Points on a hilly landscape, in no order, each with its height.
From any point a ball rolls to the lowest of the 3 points nearest to it. It stops when none of these is lower. Distance is the straight distance between rows; heights are no part of it.
j658 height 2.12: [-21 -41  43  55 -50  18 -23 -12  -4  17]
j479 height 1.26: [-18 -22  32  41 -39   2  -1 -17 -10 -23]
j839 height 1.79: [-16 -15   8 -46  61  56 -24 -17  17  48]
j178 height 1.54: [-77 -70  21  77  19 -44   8  27 -50 -40]
j375 height 1.31: [-26 -34   0  47  -8 -47  21  17 -26 -46]
j547 height 1.14: [  6  23  10   6 -35  25 -14 -30  -1   1]
j737 height 1.39: [ 22  58 -20 -41  -1  15  -7  -3  -6 -23]
j348 height 0.89: [ 29  46 -12 -13 -29  -1   3 -23   0  -3]
j98 height 1.84: [-12 -11 -29  44  14 -76  50  42 -20 -67]
j142 height 1.57: [ 58  77 -36 -23 -27 -10  13 -18  10 -13]
j809 height 2.50: [-39 -39  46  13 -17  69 -58 -38 -21  39]
j411 height 2.37: [-68  -6  14 -27  31  53 -24  -8 -48 -62]
j619 height 2.94: [-17 -60  35  65 -60 -29  -7   7   6  34]
j614 height 4.53: [-46 -38  23 -88  96  71  25  45  38   5]
j396 height 1.05: [-59 -39  -3  57  29 -59  36  25 -47 -78]
j569 height 0.74: [ 53  36 -13 -20 -11  16 -25 -25  31  61]
j459 height 3.80: [ 11   8   7 -84  94  39  26  29  47   8]
j48 height 1.99: [-73 -71  29  75   5 -27   5  16 -28 -33]
j456 height 0.77: [-33 -35  39 -78  89  83  29   9  46  28]
j452 height 2.29: [  3  16 -17  22 -11 -57  53  27 -24 -86]
j947 height 3.84: [-56 -50  37  17 -13  57 -33 -26 -45 -17]
j160 height 1.45: [ 24  39 -13  -3  -9 -22  36   4 -20 -73]
j58 height 5.58: [ 59  46  -3 -78  74  18  48  26  84  24]
j750 height 0.82: [ 29  47 -23 -61  48  18  -6   1  16  11]
j580 height 2.15: [-34 -74  -2  80 -29 -74 -29  44 -18  45]
j783 height 1.63: [  9   9   9 -57  68  39  -3  -6  31  51]
j224 height 1.34: [-22  -3  27 -17  -2  52 -32 -30 -18  15]
j646 height 0.99: [ -2   4  23 -19   6  53 -51 -37  23  89]
j560 height 1.09: [ -4  20   4 -38   3  38 -27 -22  -8   3]
j992 height 2.62: [-86 -99  19  89   9 -55 -45  49 -45  13]
j278 height 1.44: [ 39  40 -10 -55  41  26  -8  -8  38  68]
j40 height 2.84: [ 20   3 -20  44 -27 -57  39   6  -6 -47]
j448 height 1.58: [ -54  -21   21   17   16    3   19   22  -55 -101]
j518 height 3.86: [ 44  25 -57  29 -37 -94  66  21   7 -45]
j679 height 2.68: [ 78 100 -51 -59  16  -8   6   0  33   6]
j381 height 3.58: [ 60  97 -44 -56  14  -7   0  13  15 -35]
j265 height 2.55: [ 70  67 -42  -6 -50 -38  35 -13   7 -33]
j131 height 1.01: [ 63  49 -10 -28 -21  19 -21 -30  46  88]
j982 height 7.83: [-47 -15   0 -73  94  63 -22  23 -15 -15]
j10 height 7.20: [-64 -28   1 -85  98  67  -5  45  -6 -23]
j628 height 1.36: [ -8  -3  28   6 -38  43 -41 -44  -3  28]
j900 height 2.85: [ 20 -29   8  60 -54 -36  16  -5   9  16]
j268 height 0.94: [ 62  58 -18 -31 -30   5 -21 -30  29  50]
j74 height 3.00: [  6 -53 -27  79 -54 -94  -9  38   6  54]
j876 height 0.96: [ -9  22  14  -8   0  24 -15  -8 -27 -36]
j517 height 1.97: [ 68  24 -18  28 -88 -41  28 -24  35  19]
j108 height 1.91: [  3  32 -13 -69  64  34  -5   9  -2  -8]
j390 height 3.09: [  50  -20  -60   56  -62 -113   20   36   13   51]
j670 height 0.90: [ 22  20  -2 -23   8  38 -29 -34   8  52]
j763 height 1.59: [ 49  71 -29 -68  20   8   0  -5  32  32]
j46 height 2.45: [ 58   7 -25  56 -64 -68  45  -2  30  17]
j772 height 1.42: [ 58  34   4  -4 -62  16 -26 -39  24  63]
j742 height 1.98: [-39 -35  39 -45  64  84 -33 -19  19  86]
j681 height 1.27: [-76 -68  24  55  21 -20  21  20 -59 -80]
j578 height 1.07: [-54 -70  -4  75   0 -68 -14  35 -35   1]
j279 height 1.37: [ 32   9  13  21 -69   9 -15 -39  23  26]
j138 height 2.67: [-72 -46  39  27  -5  37 -16 -14 -48 -51]
j471 height 4.47: [ 77  80 -43 -82  61  -8  19  44  64  -5]
j933 height 1.69: [ 76  72 -29 -24 -42 -13   3 -23  24  21]
j734 height 1.71: [-52 -54  25  47  -2  -4  13   1 -39 -48]
j153 height 1.60: [ 52  15  -1  29 -81 -15   6 -32  30  23]
j941 height 2.86: [  30  -19  -47   61  -55 -101   35   20   13   20]
j413 height 0.59: [ -8  13   5   6 -14  -3   4 -15 -26 -58]
j725 height 2.32: [-61 -28  24 -30  28  73 -47 -29 -34  21]
j641 height 1.28: [-24  19  -1 -21  16  25  11  14 -41 -84]
j779 height 1.00: [-62 -90  51  74  -9  -8  -8  10 -20   0]

Two balls start at each pair of points below. Name the first point that both come to, or write never.
j98, j448 | j396
j646, j628 | never
j839, j742 | j670

Where does a ball stop that starts at each point below?
j390 | j348
j459 | j750
j941 | j348
j518 | j413
j153 | j348
j679 | j348
j58 | j750
j138 | j396
j411 | j413
j74 | j578
j619 | j413
